Points, in no order, along strands that fork and pass close to each other.
In the rows, zero is written as 100.
Points whose rows are less than 28.1 apart are linked; no others are. Some points are linked to none.
q726: |  89 |  87 | 106 | 129 | 111 | 104 |  90 | 104 | 105 |
q879: | 112 | 112 | 101 |  90 |  92 | 119 |  91 | 105 |  68 |
q633: | 127 | 107 | 108 |  95 |  89 | 109 | 114 | 101 |  58 |
q277: | 115 | 119 |  81 |  96 | 104 |  94 |  84 | 110 | 108 |
q631: | 134 | 105 |  96 | 116 |  99 |  90 | 115 | 105 |  88 |
q218: | 105 |  78 | 119 | 131 |  98 | 102 | 118 |  93 |  83 |
q585: | 120 |  81 | 103 | 128 |  87 |  87 | 127 |  94 | 102 |
q60: |  98 |  98 |  93 | 109 |  95 |  96 |  86 |  96 | 107 |
q729: |  65 | 133 | 103 |  31 | 118 | 108 |  85 | 112 | 115 |
q193: |  65 | 122 |  98 |  65 | 110 | 102 |  69 |  99 | 105 |
q675: | 105 |  63 | 111 | 137 |  94 | 103 | 142 |  91 | 118 |
q862: |  98 |  62 | 110 | 138 |  97 | 108 | 127 |  93 | 119 |
q908: | 114 |  60 | 112 | 134 |  93 |  96 | 155 |  87 | 116 |
q110: |  82 | 121 |  84 |  80 | 105 |  87 |  74 | 102 | 119 |
q92: |  94 | 120 |  94 |  86 | 117 | 104 |  76 | 112 | 104 |
q650: | 125 | 111 |  90 | 115 |  99 |  91 | 101 | 107 |  98 |
q965: | 116 |  61 | 114 | 127 |  91 |  87 | 161 |  82 | 105 |
q505: |  98 | 107 |  95 | 100 |  98 | 103 |  82 | 100 |  92 |
q400: |  89 | 115 |  82 |  92 | 110 |  84 |  80 | 102 | 127 |
q406: |  70 | 129 | 109 |  21 | 124 | 116 |  89 | 120 | 112 |
q133: | 122 | 114 | 107 |  90 |  93 | 119 | 104 | 107 |  59 |
q961: |  90 |  81 | 113 | 137 | 107 | 110 |  99 | 103 | 101 |
q565: | 124 | 122 |  84 |  81 |  89 | 107 |  93 | 105 |  86 |
q510: |  90 | 129 |  88 |  32 | 113 | 117 |  82 | 119 | 108 |
q25: |  92 | 102 |  85 | 106 | 103 |  90 |  84 |  98 | 119 |
q272: |  72 |  79 |  98 | 120 | 106 |  93 |  91 |  94 | 131 |
q125: | 120 | 110 |  85 | 110 | 102 |  90 |  96 | 107 | 110 |
q115: |  59 | 117 | 109 |  74 | 115 |  96 |  70 |  99 | 108 |
q371: | 123 | 100 | 107 | 108 |  89 |  93 | 118 |  93 |  65 |
q976: | 105 | 119 |  79 |  57 |  88 | 115 |  80 | 103 |  94 |
q930: | 115 | 122 |  78 |  64 |  84 | 113 |  88 | 105 |  93 |
q546: | 111 |  87 |  94 | 124 |  90 |  90 | 108 |  95 | 105 |
q219: |  89 |  62 | 109 | 140 | 102 | 108 | 116 |  95 | 124 |
q42: |  68 | 104 | 106 | 104 | 122 |  99 |  74 | 105 | 112 |
q412: | 107 |  80 | 116 | 126 |  87 |  97 | 121 |  89 |  76 |
q895: |  89 | 129 |  84 |  64 | 106 |  99 |  78 | 105 | 113 |
q947: |  93 |  77 | 119 | 134 |  99 | 109 | 107 |  98 |  88 |
q800: | 125 |  68 | 114 | 121 |  88 |  77 | 156 |  83 |  94 |
q479: | 118 |  92 | 111 | 112 |  83 |  97 | 114 |  90 |  70 |
q586: | 107 |  93 |  89 | 113 |  86 |  90 | 100 |  91 | 104 |
q266: | 126 |  79 | 103 | 122 |  85 |  78 | 141 |  86 |  96 |
q457: |  67 | 128 | 101 |  45 | 113 | 105 |  74 | 104 | 107 |
q780: | 103 | 103 | 102 | 102 |  90 | 109 |  89 | 100 |  78 |
q871: |  94 | 126 |  81 |  55 |  98 | 106 |  76 | 104 | 107 |
q382: | 122 | 121 |  85 |  89 |  98 | 104 |  93 | 110 |  93 |
q126: | 106 |  66 | 126 | 139 | 100 | 103 | 133 |  93 |  92 |
q53: |  60 | 107 | 109 |  94 | 117 |  98 |  69 | 100 | 112 |
q367: |  80 |  94 | 107 | 116 | 114 | 100 |  81 | 104 | 107 |

A fork is a point with three links, a tip a point with one. Leave the first point through the second and follow the links. Name the first fork or tip that comes.
q115; q193 => q406
q371; q633 => q60
q965; q908 => q219
q277; q125 => q631
q42; q367 => q218

Name the points in between on the shortest way along the links from the first point to the second, in order.
q650; q976 => q125 > q277 > q382 > q565 > q930
q947; q42 => q961 > q726 > q367
q879; q25 => q780 > q505 > q60
q193; q42 => q115 > q53
q965; q586 => q800 > q266 > q585 > q546
